Each row is a point on a tangle of strands that fork and nearly touch. The rows are in no order.
Two points are linked if the straight distance between their rows is under 64.1. Some points are linked to none.
Viner: [-30.9 -29.0  41.2 -13.8 -13.0  -3.8 -30.3  16.5   9.5   6.3  14.5  -2.5
  14.6 -24.6   6.3   9.1  16.4  -3.0   2.5  20.7]
tebu: [ 27.5   7.0   2.5 -35.4 -28.7   6.5 -42.0  46.5   3.8 -16.0   0.2 -11.7
   3.2 -18.5 -23.8 -13.0   8.8  31.5 -10.6  16.1]
roke: [  0.7 -36.9  21.1  39.6  -5.7   3.9  16.7 -51.3   9.1  25.4 -11.3  10.5
 -23.6  19.3  33.3  -0.1 -18.5  -7.8   7.9 -29.8]
Votos: [  9.5  24.2   1.1   4.8 -20.0  -7.3  -9.4  52.4   2.7 -19.6  16.6   8.3
  57.1 -37.4 -14.9 -42.6   3.6  45.9 -18.4  30.6]
mivo: [ 20.9   2.6 -39.3 -23.6   3.8 -11.6  -9.2  20.2 -10.3 -12.7 -16.2 -16.8
 -23.1 -20.3  -9.8  -0.8   2.3  -8.5   6.5   5.2]
luzu: [-15.9 -12.8  16.1   0.2 -32.5 -20.9 -26.1  49.9 -22.4   4.3   3.6 -31.2
  17.6  -7.2   2.9  -7.6  35.2   3.8   8.2  16.8]
mapit: [ -1.4  34.5 -32.8 -17.3  14.9   9.9  39.3 -44.0  13.8 -20.6   2.7  25.4
 -12.1  25.8  18.8  24.1  -3.7   4.8   0.6 -34.7]
Nuta: [-34.2  -0.7  28.9  10.1   1.1   6.8  -9.1  12.8   6.3 -28.3  18.4   2.2
  28.3  -3.7  28.2   9.2  10.9  -7.7  -2.8  -3.1]
dagus: [ 26.7  16.1 -49.7 -45.8 -36.4  -6.9  14.9  64.9 -16.1 -11.7 -12.7 -41.6
   1.3   5.7  16.5 -15.5   4.5 -11.5  12.8   7.0]
gagu: [ 19.5  15.3  28.9 -14.8  24.3  20.7 -10.4  -1.7  35.9 -18.7  22.1   7.4
   4.1   3.1 -60.2  22.7 -15.4  41.9  -2.8   9.0]
fafa: [ 27.9  12.8 -23.6 -33.6  47.6   8.7  46.1 -35.4  17.8   3.7   5.2   9.0
  -5.6  25.6 -27.5  41.4 -45.0  15.4  -4.2  -2.0]
nus: [-32.3 -18.3  43.8  -7.3 -17.1  -3.5 -34.6   3.4  22.4  10.4   7.5  -3.7
  10.7 -19.4 -13.5  16.4  16.3  32.3  -3.2  23.2]
vop: [-19.0  12.8 -18.5  -8.5   6.5 -19.8  24.4  25.1 -13.8 -29.6  19.1   7.5
  43.8 -16.9  30.6 -24.7   3.1 -22.1   2.7   1.0]
zezu: [ 41.6 -18.5 -30.8  10.8  42.7   1.5  26.5 -35.9  -8.6  22.8 -19.0   3.5
 -19.7  31.7 -12.2   4.4 -45.3  15.6 -10.6  -5.3]
Boni: [ 38.3   9.9 -33.5 -75.7  -4.5   6.7  -7.5  41.6  23.6  -0.9  -7.2 -28.3
 -24.8  14.0 -35.3   3.6 -13.9  15.3   0.2  20.1]
Zamim: [-24.2 -19.0  26.3  43.9 -36.6 -29.1 -15.9  24.2 -14.9  23.5 -13.6 -43.1
  -1.5   9.9   3.3   8.8  17.8  -9.0  -0.5   6.6]
kadaf: [-23.3  49.9  -4.5 -10.0   2.0  34.7  11.7 -21.1  17.9 -32.4  13.2  34.6
  13.5   9.0  13.9  15.9  14.1  24.6  -3.7 -29.7]
vebo: [ 13.4  13.7 -31.4 -21.7   0.5 -11.3   9.0  54.6 -12.4 -30.4  -5.5 -14.5
  21.4 -15.6   9.4  -9.6   7.5 -11.2  -4.7  16.4]
rane: [ 13.1  -7.9  22.4  -2.0  23.7  20.4 -15.1 -31.4  24.5   3.0  15.5   2.8
  -3.9  14.8 -55.0  26.3  -8.5  42.4  11.9   8.7]
dizu: [ 28.1   7.2 -30.0   0.5   6.3  -7.3   9.1   0.4 -10.1  29.4 -27.1 -13.8
 -37.4  14.3  -8.2 -12.3  -8.7 -37.9 -11.2   4.9]
defi: [  3.7 -17.3   5.0  30.3   2.2 -25.7   6.0 -17.2  -7.9  15.4  -9.4  -3.0
 -28.3   0.1  20.0 -14.9  -0.1 -29.7   8.6 -28.7]
bipus: [ 25.2  18.9 -11.1 -42.6  55.7  -1.3   7.7  -1.8  26.3 -17.2  11.3   6.1
 -17.6  11.5 -36.4  24.6 -23.0  10.2 -17.8  11.7]
femi: [ 15.5  26.5 -11.3 -19.3  -9.2  20.0 -21.0  38.5   1.1  -7.1 -10.7  -3.0
  -0.1 -22.7 -25.6 -15.9  -5.2 -17.8  -8.4  23.8]
teza: [ 12.2  20.1 -26.6  16.6  -1.3 -26.9  15.9  20.3  -9.6  -5.8 -15.3 -25.4
 -30.5  12.7 -13.9   3.7  -3.1 -13.4   7.4 -19.8]
feme: [ 35.4  -4.5 -24.3  -7.4  31.1  -3.4   5.4 -16.1  12.5   2.6 -11.5  11.0
 -29.4  -1.9 -14.0  10.1 -21.4   3.3   2.9  12.9]
pono: [ -4.6  20.0  28.3 -10.3  18.5  25.2 -10.0  -7.7  39.7 -15.3  15.5  22.8
   1.6 -10.0 -25.8   5.7  -3.1  32.3   0.0   6.6]
vumas: [-49.3  -1.1  31.0  28.9 -25.2  -2.0  11.6 -29.2   6.5  -1.7  10.5  12.2
   4.4  19.4  35.7  14.5  36.0  12.0  14.8 -25.6]
tik: [ 34.0   2.1  -7.0 -51.7 -20.4  36.5 -19.9  16.9  21.0  25.0 -20.4 -16.0
 -29.0  11.1 -43.5 -17.6 -17.2  15.4   7.6  21.9]
Kofim: [-29.6 -11.4  30.7  -6.3   9.1  17.4 -14.8 -13.3  23.7 -16.0  15.5  12.2
  11.1   4.3  11.2  14.0   8.8  -2.0 -13.0  -2.7]
tive: [ 24.1  -6.0 -28.0 -23.8  -8.3  -7.2 -26.9  32.9  -7.4  -0.4  -7.3 -17.1
 -28.5  -9.8 -19.9   3.5  24.2  10.7   6.3   0.5]
gav: [ -6.8 -13.0  14.3  20.5 -21.2 -22.3  -0.7  43.2 -49.8   8.4  21.6 -16.6
  65.9 -32.9  28.7 -31.0  17.9  -4.0  24.0  22.5]
Fege: [  3.0   2.0  -5.4  22.0 -17.5 -29.4  -4.8  29.4 -46.7 -10.1   3.4 -24.4
  27.7 -25.6  31.8  -6.2   9.8 -34.8   0.9 -19.1]
Zaro: [ -8.9   1.8   9.3  27.4 -23.6  -3.3 -19.7  29.3 -12.7  -1.5  -5.9 -46.8
   4.6  15.1 -10.4   9.0  -0.4 -13.5   3.4   1.9]
Zilil: [ 17.9   7.6  -4.7 -43.0  22.6  -3.7  -3.5   9.9  24.8 -18.7   5.5  16.9
 -12.2 -22.7 -41.8 -12.5  -2.4  31.5 -16.1   8.4]
mov: [-41.3  -4.1  16.8  34.5 -11.5 -21.7   2.7  -9.7  -9.9 -10.7  10.0  -6.3
  -1.8  12.7  27.5   8.1  26.2  -5.8  12.0 -27.1]
Suza: [-11.8   5.4   4.6 -31.7   9.6   2.3 -12.0  29.8  18.7 -29.9  15.4  -1.2
  20.5 -27.4  -1.5 -18.7  -4.4  -5.0 -13.7  12.2]
bemu: [ -9.7  30.6  -7.1   2.8  -7.5   5.3   4.1  24.0   8.3 -42.8  21.7  24.0
  47.9 -28.9   8.5  -9.1   6.5  31.1  -7.0  12.4]
zarer: [-31.5 -20.1  36.3  17.3  -4.2   0.8 -10.6 -31.5  -9.1  31.7   6.0  19.2
  -5.1 -11.3  23.7  -5.2  27.6 -15.7   3.3   3.7]
gofa: [-48.0  18.1  13.0  21.9  -3.6  17.5  16.5 -32.2   8.3  -8.9   6.3  15.1
   2.6  26.8  11.4  13.4  29.6  16.9  13.2 -26.7]
vugi: [-32.7 -14.6  18.6  -1.1  10.8  29.0  -4.9 -52.8  15.5  20.0   6.4  44.7
  10.8   9.1   2.1  -2.9   2.4   7.6   3.9   5.7]
Lev: [-15.0  10.4  25.4  26.4  -8.8   5.2  12.2 -26.6 -12.6   2.8   1.8  15.2
   3.9   7.3  46.3  -2.7   3.0 -45.6  -9.4 -35.7]
tepe: [ -2.7 -38.5  25.6  11.9  -7.8   5.7 -28.7 -17.0   0.3  51.4 -18.4  -5.7
 -12.4   2.4 -16.1  -0.4  -0.3   2.7   1.0  30.1]
kom: [ 12.9  26.2 -38.9 -34.4  43.6  -7.6  39.4 -43.6  15.0  -8.7  -1.6  18.7
  -8.1  20.7  -1.3  37.3 -28.3   4.0  -5.0 -26.2]
danu: [ 20.1  -6.7  -0.4  31.9   4.0   3.3   5.8 -13.1   8.2  21.6 -20.0 -18.6
 -40.1  16.1 -16.8   9.1 -25.7 -11.9  12.2  -4.6]
rim: [  4.2  -9.1 -11.6  11.0  17.2   7.4  27.8 -58.5  -7.2  19.6  -7.6  28.2
  -9.5  11.4  31.7  -9.7 -24.1 -26.4 -13.6 -17.0]
modiv: [ -5.7  29.0 -18.2  34.6   3.9 -12.9  25.7  18.4 -17.1 -38.8  10.3   3.1
  21.3   5.2  19.7   9.2  23.4   9.1   4.7 -11.2]
Tezot: [ -4.8 -19.1  24.4  -3.9 -33.2 -21.8 -22.4  57.0 -34.2   6.7  13.2 -21.3
  47.4 -24.8  19.7 -27.8  29.8   0.8   8.1  26.8]
falo: [ 11.1  18.7 -26.6  34.5   3.5 -28.7  28.7  41.2 -23.2 -35.4   4.5 -20.5
  15.7   5.4  11.8   0.3   2.7  -4.0   1.6  -7.1]
Kuv: [  0.2  -4.1  22.6 -35.9 -15.0   5.4 -45.1  11.8  27.9  -4.3   3.2   3.9
  -5.0 -26.5 -50.9 -14.0  -8.1  33.1 -23.4   8.4]
Lasig: [  7.0  23.9 -37.6 -25.5  38.0 -23.1  29.3 -10.2   9.1 -29.7  -1.6   3.0
  -9.1   9.3  -3.3  31.1  -8.2  -2.7  -9.2 -13.7]
fede: [ 32.7  29.3 -24.4  -9.0 -19.1  -3.8  -8.2  60.4  -9.5 -22.7  -0.3  -2.7
  41.7 -25.5 -21.3 -21.2   4.8  29.9  -5.2  22.9]
Dodiv: [ -2.2  -5.8   3.2  29.0  15.1  29.2  11.9 -32.8  15.4   9.7  -3.7   2.1
 -13.3   7.9 -16.2  15.8 -24.2  -8.8  11.8   1.4]
gon: [  2.4 -25.6  -4.7  34.8  17.2 -17.2  13.8 -31.5  -0.6   2.6 -10.3   7.3
 -31.5  21.5  18.0   7.7 -10.0 -13.3   9.9 -34.6]
Mulom: [ 24.3 -44.0  -6.8 -16.3  36.1  31.1  13.1 -37.8   1.9  27.2  -9.0  12.3
   5.0   8.5 -23.2 -19.6 -45.8  15.2   5.9  23.4]
lipu: [-14.6 -19.3  29.4 -25.9  -9.6  -1.4 -33.3  45.3  10.7 -14.1  15.3  -9.6
  24.7 -36.7  -4.9 -20.3  13.7   1.1 -11.2  26.8]
fegib: [ -2.2   7.9 -16.9  -4.3   1.0 -17.0  21.2  49.6 -21.3 -18.1  11.8  -9.9
  20.0 -29.4  30.5 -24.5   7.5 -38.0  10.9  16.3]
Sika: [ 17.6  11.7  -1.9 -19.4 -25.1   1.5 -12.7  57.1 -13.2   1.2 -10.6 -22.3
  -9.6  -5.2  16.8 -29.4  28.8 -13.0  11.1  27.2]
seg: [  2.8 -10.5   6.7 -27.2 -23.9  -2.7 -46.2  16.3  12.1  -2.7  -1.1 -15.0
   1.4 -19.9 -42.6   1.3  14.9  36.7  -3.3  12.6]
vupa: [ 14.5   6.4  -8.1  -0.8 -16.7   0.8 -10.4  19.2 -12.8  26.6 -26.5 -24.1
 -28.4  12.5 -19.2 -14.5   9.9 -24.3   3.1  12.0]
lere: [-29.5   0.8  33.0  15.2 -18.5  -4.2  -9.3  26.1   7.7 -18.6  24.1  10.2
  56.4 -22.2  25.1  -5.3  17.5  11.4  -1.6  17.1]
Fivos: [-44.0 -10.2  30.9  19.8 -31.1 -11.7 -22.1 -15.9  -1.6   3.3  15.2   7.7
  24.1 -14.2  12.9  39.9  25.3   0.4  -0.4   8.5]
moki: [-33.7 -23.7  37.7  27.5 -16.0 -20.9 -15.2   6.8  -7.4  40.9  -2.6 -16.2
  -6.0   7.1   1.9  13.1  28.7  -8.3  -0.1  20.3]
rek: [-14.8   4.2  38.8  -0.3  12.3  30.8  -6.4 -19.1  45.9 -14.7  17.2  18.8
  -1.0   5.0  -3.2  30.1   2.0  30.8   0.9   5.6]
Zum: [-18.7 -10.8   9.7  33.8   5.0  -8.1 -11.9 -13.8  11.8   2.7   1.2 -13.3
 -11.3  15.0  -4.2  37.6   4.4   4.9   9.2 -12.8]
Gak: [ 30.2   5.9 -10.2  10.8 -27.9 -46.7  11.3  34.9 -29.4  -6.1 -17.5 -28.1
 -20.6   8.5  13.5 -18.3  -8.8 -43.9  -6.0 -28.4]
Subuf: [  7.1 -10.5  -8.4   2.5  24.6   9.7   8.6 -33.0  -6.3  16.7  -7.4  27.2
 -14.8  -0.8  12.9 -10.8 -12.2 -26.8  -5.9   7.7]
tar: [ 23.4  20.9  -5.1 -25.2 -28.5  -2.3 -21.9  67.3  -4.2 -16.7  -4.0  -9.2
  17.0 -29.0 -12.7 -38.1  16.4  22.3 -20.6  20.7]
Buted: [ 28.0  18.4 -52.3 -56.6 -19.7 -15.6   9.1  48.7 -10.6   4.6 -19.0 -29.4
 -21.9  -0.4   4.2 -19.8   8.1 -22.1   1.3  16.8]
gezi: [  5.4  43.3 -38.2 -20.0  21.1 -15.3  14.9  12.7   7.7 -34.4   5.6   8.2
  12.4 -12.7 -15.1  20.8 -11.8  -0.6 -13.1   7.1]
saf: [-17.4  12.8   0.8  36.8  13.8 -22.2  21.5   1.7  -1.4 -25.2   3.4  -3.5
 -11.3  19.8  10.9   4.4  17.7  -3.0   2.8 -18.2]
Labev: [ -4.3  31.5  -8.1   6.0  16.9 -24.6  35.6  11.1 -17.4 -26.4   4.3  -4.8
   7.5   3.5  35.0  -2.6  -1.9 -45.9 -26.6 -15.7]
Mer: [-11.8  36.4 -24.1  13.7   8.4  -2.4  37.2   1.6 -13.7 -53.7  12.1  15.7
  26.3   9.4  31.1  11.8  13.8  -0.3  -2.6 -29.2]
poza: [ 33.0 -40.2 -14.8  12.1  14.4 -15.0  26.3 -16.0  -8.4  32.0 -24.9  -7.3
 -39.5  22.3   2.3 -34.6 -32.7 -27.2  -5.4 -11.3]
soz: [-10.7   7.9  -3.5  30.8   9.4 -15.1  26.2 -21.8   6.0 -16.4  -3.5   5.0
 -22.3  26.0  12.0  10.5  -5.6  -8.6   0.1 -38.1]
Vodov: [-29.6 -41.7  45.7  34.1 -11.0  -4.7  13.2 -52.9   4.3  42.4  -1.7   7.7
 -16.5  12.4  39.9   4.6 -11.2 -20.0   9.6  -7.1]
Fif: [ 18.6   6.3  -1.9 -13.4 -28.2  -7.8 -11.1  60.9 -23.6  -3.8   7.4  -9.8
  33.3 -25.0  10.8 -40.6  25.2   0.6   1.9  28.4]
tura: [ 21.8  -9.4 -33.4 -30.4  24.8  -6.8  -1.9  -3.4  -8.6  28.6 -19.4  -2.2
 -23.2  -0.3  -6.7  -8.1 -13.5 -34.5 -23.9  11.6]
fola: [ 11.8  21.9   1.6 -37.3  26.9  37.3  18.1 -44.2  31.1 -14.5  18.3  38.7
   8.4  22.6 -20.8  14.0 -20.8  29.2  -4.0 -14.6]
kilu: [  6.7  -8.0 -17.8  -4.8  -3.1   6.3  -0.8  -2.7   7.0   2.3  -8.4  -1.1
 -27.0 -34.8  -4.6  -1.1   1.8 -16.0  19.6   1.1]
voda: [-17.0  30.0  21.7  -6.7   7.0  15.0 -10.1   9.4  15.7 -13.0  11.3  10.1
   8.1  -9.5 -38.5  -5.8   6.2  28.5 -15.7  13.7]
nov: [  9.4  -3.2  11.4  17.2 -35.8 -12.7 -22.3  14.1 -22.1  43.5 -20.9 -38.8
 -36.2   9.9 -10.4 -19.6  19.5 -30.6   4.9   2.6]
Vamol: [ -2.1   4.7  -4.3  -5.3  39.8   8.1  -4.0 -15.2  -0.3   3.3  -0.3  26.2
 -18.9  19.4  10.4  -5.6   8.5  -6.4 -20.0   2.6]
gitos: [-34.4 -17.3  43.6  -3.9  -1.2   5.8 -27.9 -29.0  26.6  22.0  14.3  25.6
   9.6  -7.6  -5.9  14.9  11.7  34.0  -9.0  23.6]
medo: [-18.8 -50.2  35.2  40.2 -14.6 -17.8   4.7 -25.5   7.1  48.1  -6.5  -8.0
 -29.7   9.4   9.0   0.8  -4.0 -21.5  12.7  -4.0]
ket: [-34.4 -24.3  50.5  -2.0 -14.5   3.2 -15.5 -36.8  12.9  37.6  10.7  22.0
   5.9  -5.4  21.0  14.3  17.7  -1.4  -7.8  21.4]
naver: [ 12.2 -39.6   2.3   8.9 -13.5   7.1 -17.9  -3.5  -5.2  53.3 -24.3 -18.9
 -37.0  15.7 -12.2 -10.4   6.1   4.6  15.5  19.2]
fad: [ 22.0 -59.0  -7.6   1.8  20.2  19.2   1.3 -23.5   1.2  31.4  -7.7  -4.7
  -8.6  15.5 -15.0  -4.0 -42.2  10.3  12.1  13.5]
zubof: [-10.2  -8.1   1.7   8.5  -9.0  26.2   5.1 -57.8   6.5   6.1  -6.4  27.9
   0.2  28.1  28.8  14.3  -5.8   2.8  -2.7 -34.3]
kup: [-43.0   0.8  34.7  27.4 -34.8 -17.0  -9.7   6.2 -14.1  11.5  19.2  -4.3
  28.6 -30.8  31.6  13.9  25.7 -25.4   8.7  13.9]
zukog: [ -1.9  45.7 -24.5  -4.0   7.0   4.9  15.6   7.0   4.1 -47.9   7.8  24.0
  28.9 -22.5   6.4   8.0  -1.0  11.6 -12.6  10.3]
Fil: [-12.3   8.4  -4.6  19.5 -12.1  -5.1 -13.3   8.3   1.2 -21.8  10.2  -3.8
   6.6 -32.7   0.0  15.1  20.8   8.4  13.1   1.7]
lifa: [ 27.4 -18.6 -26.5  17.6  25.2  -6.2  28.0 -50.6  -7.5  11.3  -9.5  11.7
 -14.8  31.0  -8.3  17.4 -41.0  14.4  -3.8 -36.0]
luteg: [ 10.4 -14.7  -5.7 -13.6  37.1  28.0  13.6 -38.2  14.3  22.2  -3.5  35.7
   0.7   5.7 -33.5 -12.6 -35.2  28.5  -2.5  15.5]
Rapo: [  3.1  11.4 -12.2  13.7  14.9  -0.2  36.2 -44.7  11.2 -23.4  -1.1  10.2
 -19.9  22.9   7.2  24.5 -14.6   9.6  10.4 -49.0]
nug: [ 29.8   7.5 -27.5  -2.3 -17.5 -47.3  20.1  55.0 -37.2 -11.1 -11.4 -40.4
  -0.6  -0.5  34.4 -19.8   6.3 -26.9 -14.9  -6.6]
fefof: [-18.8   5.9  -8.2 -12.8  18.2   7.3  11.3  -9.2   8.4 -24.1   6.1   5.7
   4.1   0.6  23.4   4.1  -5.5 -29.3  -5.3 -19.3]
lin: [-46.3  -4.2  43.0  14.6 -27.6 -11.6  -3.9   8.9 -13.8   5.6  28.8   7.2
  66.2 -31.3  36.7  12.6  31.0   4.1   1.8  23.7]
Gib: [ 31.0   8.8 -40.0 -38.6  22.4   2.6   5.9 -11.7   5.0  15.4 -25.1   5.1
 -23.6  -8.1 -25.5   3.8 -22.6  -5.6 -11.8  18.3]
Tupag: [-20.6 -14.4  15.6  26.9  -6.9 -12.6  -5.9 -15.5 -22.1  23.5  -5.5  -2.1
 -22.1 -13.8  14.4  -9.7  16.5 -27.4  15.2 -10.8]
fode: [ -2.3  34.3  -7.9 -27.3  28.3  34.0  15.4 -24.3  31.7 -40.6  15.4  34.2
  11.9  10.4  -2.6  20.5   1.5  24.8  -6.1 -19.9]
Dib: [ -9.5  19.1  -4.1   2.2   5.6 -12.4  -7.1  17.1 -22.0  -3.7   1.8  -2.0
   8.2  -6.9   5.5 -17.6  13.3 -20.7  -6.2  -1.0]
gor: [ 19.1  -3.4 -16.6   8.8  26.3  21.5  39.1 -66.6   0.6  10.9  -2.5  22.1
  -7.3  38.8  -1.2  18.2 -36.4  23.9   4.3 -25.2]
Gutif: [  0.7 -19.8  22.1  22.2 -18.2 -21.0  -3.7   4.5 -24.8  50.4 -18.3 -32.8
 -25.9  18.9   1.8 -29.6   2.2 -53.8   4.7 -16.9]
forit: [ 26.4  12.2 -40.5 -14.8 -10.3 -30.0  14.8  63.8 -16.1 -14.4  -9.0 -36.1
  15.2   1.6  26.9 -10.4   2.3 -16.2   1.5   7.2]
Pubiz: [ 26.8 -47.4  -9.7 -13.5   1.8  18.6 -16.7 -10.6  -2.0  47.7 -23.1 -17.3
 -15.2  18.4 -28.6 -11.8 -22.9  15.8  12.9  16.1]
zoga: [-10.2  21.9  18.9 -23.4  -2.4   4.4 -12.7  29.2  25.6 -28.8  20.6  14.5
  25.7 -37.9  -9.3 -37.4  -9.0  15.6 -28.4  16.1]
mip: [-18.0 -19.6  16.6  -1.0  10.8  18.5 -25.0 -15.7   2.6  27.4   1.4  12.9
  -3.3  -6.9 -22.8  -7.1 -11.2  -2.7   4.2  15.3]
Manup: [ 24.0 -23.3 -10.3 -30.2  -3.0  23.6 -29.5  -7.4  11.0  22.9 -10.0  -5.1
 -20.2  -5.4 -49.6 -10.2 -13.3  18.2   3.1  13.6]
Ter: [ 15.7   4.2 -21.0  -5.5  26.3   5.5   8.6  -5.2  19.5 -17.3   2.9  15.4
 -27.7 -24.2  -4.1  14.2   2.1   0.9  16.4  -1.5]
bok: [ -0.9  13.1  11.5  14.5   2.7 -14.2  17.5 -11.2 -26.3 -16.1   6.8   7.1
   4.6   1.9  46.9  -7.0  -1.7 -52.6 -20.5 -39.2]
des: [ 17.2  -0.6  -9.4   6.8 -36.8 -17.1 -17.9  36.8 -39.8   3.0 -10.1 -34.8
  -0.7 -15.9  16.7  -7.2  21.7 -28.2   1.6  -5.8]
riza: [-22.9   7.5  12.5  28.8 -21.9  26.2  10.5 -50.6  -4.6   8.3   0.0  25.0
  -1.9  11.7  38.6  13.8  11.7 -21.8  -2.9 -26.9]
mipup: [-13.8   7.4   6.4  16.4 -32.5  -2.3 -22.5  30.0  -0.8 -10.6   5.9   2.3
  11.1 -33.9 -22.6   0.0  26.5  36.7  24.9  23.2]
zatap: [ 20.0   3.8  -7.2  10.0 -19.7 -29.4 -15.4  29.0 -37.6   6.2 -18.2 -36.4
 -22.9  11.6   7.7 -13.6  12.3 -37.7 -21.7 -26.8]
fedi: [-24.4  13.9   3.9  -6.4   3.1  11.4 -24.0 -11.0  -0.2   7.0  -5.9  19.2
   1.1 -10.3 -29.4  -9.8   1.2   0.5  -8.9   9.1]
tigev: [ 16.4 -18.5   3.2 -32.1  23.2  22.4 -10.8 -23.7  28.4   4.6   3.5  31.3
  -2.6  -7.8 -34.2 -24.3 -36.3  32.5  -8.6  10.2]
Melor: [ 20.7  15.2  -6.9 -14.8 -33.4  15.5 -28.2  38.1 -15.0  19.0 -21.8 -27.9
 -23.3   2.2 -12.1 -24.7  18.3 -14.9  13.8  20.4]
zub: [-27.3  24.3  25.5   7.5 -18.1  16.4  -8.1  12.4  19.2 -32.1  24.8  18.8
  49.4 -16.3   6.5  -1.9  20.2  35.5  -3.5  11.0]
gofol: [ -5.2 -21.2   9.9  34.9  14.2  18.7  11.3 -54.1  17.3  12.8  -0.3   0.8
 -10.6  28.5  -7.6  31.2 -28.9  17.5  27.7 -20.5]
telaz: [-28.9 -24.3  35.8  -7.2  -4.1   2.4 -18.6  10.4  -4.7  13.8  10.7 -12.5
   7.0 -11.5   4.7  -6.5   6.6 -32.5  15.9  13.4]
sotez: [ 18.7   3.1 -18.1 -16.6  28.5  32.9  28.7 -69.2  17.6   1.3  -4.0  35.4
   8.8  22.4  -9.6  17.0 -31.7  32.9   2.6 -19.0]
Mebas: [  9.2 -28.7   8.9   2.8  36.5  17.6   6.6 -38.7  13.6   4.9   5.5  -2.1
  -6.6  33.0 -33.5  25.9 -30.3  35.9  15.8 -10.6]
Kifu: [ -4.1  -3.9  15.8  17.8 -19.9  -4.3 -24.4  45.3 -13.1  -2.0   1.6 -39.0
   7.2   4.0 -12.8  13.3  19.6  14.8   8.8  20.3]
larir: [ -7.3  36.2 -27.0  10.9   3.8 -23.0  36.5  -3.1 -11.1 -40.0  -3.2   3.8
   9.1  19.0  22.4   9.1 -12.8 -20.3 -22.0 -32.0]
Dit: [ -8.8   1.4 -15.8  -2.7   4.0  20.5  22.2 -54.7  -0.9   4.0  -4.0  26.8
 -12.3  22.0  31.6   5.6 -24.8 -26.4 -11.0 -48.0]
kefi: [ -8.4  -9.6   1.5  26.3 -16.9 -15.8  -8.7  33.2 -35.8 -11.6  18.9 -12.5
  49.2 -29.1  23.5  -4.2  10.2  -2.9  14.2  -2.0]
Fuvav: [-32.4  -4.0  13.0  21.8 -16.7   2.6 -24.5 -22.3   5.8  -6.0   9.2  15.0
   4.3 -22.7  12.8  26.5  26.6  21.6   7.2   9.5]
supep: [ 44.9 -32.6 -27.1   7.9  20.5   3.4  20.7 -12.5 -18.0  39.7 -32.6 -17.3
 -28.7  34.8 -12.5 -20.2 -42.1   4.4  -0.1   1.4]
rus: [-29.2  27.5  -7.8   6.1 -12.1  28.3   3.0 -21.1   4.3 -28.5  11.2  22.4
  21.1  28.8  12.1  16.2  22.9  16.1   7.7 -26.2]
Doz: [ 51.7 -18.3 -16.4  -9.9  27.0   8.4  -0.5  -3.9  13.6  11.8  -7.8  -9.1
 -34.3  13.1 -33.6  12.8 -12.7  29.2  15.9  10.7]

Follow the links from the first point to the second, and from the first to the third. Name the last point that the two ways share.
falo; fola; rane -> saf
voda; Vodov; gofa -> soz
rane; tik; Mulom -> Pubiz
dagus; dizu; fede -> Fif
medo; vumas; bemu -> soz
rus; Lev; voda -> saf
Ter; Buted; Kuv -> Fif
Fivos; gofa; Mebas -> lere

A fork is a point with three links, a tip a point with one. Leave the first point through the second and follow the links. Name the first fork or tip that comes.
forit; nug -> Tezot
zezu; lifa -> saf
vumas; gofa -> poza
Tezot; gav -> forit
modiv; Mer -> Vamol
Viner; nus -> gon
Vamol; Subuf -> modiv

A fork is a point with three links. Follow the links from the first point to the second and name the forks in between, in order.
bemu; gagu -> lere > pono
Pubiz; mipup -> pono > lere
bok; gagu -> modiv > saf > soz > kom > lere > pono
larir; Fivos -> modiv > saf > soz > kom > lere
vop; kilu -> forit > Tezot > Fif > vupa > feme
gagu; soz -> pono > lere > kom

Name the points in between on the shortest way along the links from the first point to the second, in order.
rim; zarer -> Dit > zubof > riza > Lev > bok > Labev > larir > Mer > modiv > saf > soz > gon > defi > Tupag
pono; ket -> rek > Kofim > Nuta > lere > zub > bemu > zukog > gezi > Lasig > kom > mapit > Rapo > soz > gon > defi > Tupag > zarer
Melor; moki -> Sika > Fif > Tezot > luzu > Kifu > Zaro > Zamim
feme; tebu -> Gib > tura > dizu > vupa > Melor > Sika > Fif > tar
Fil; tepe -> Fuvav > Fivos > kup > lin > lere > Nuta > Kofim > rek > pono > voda > fedi > mip
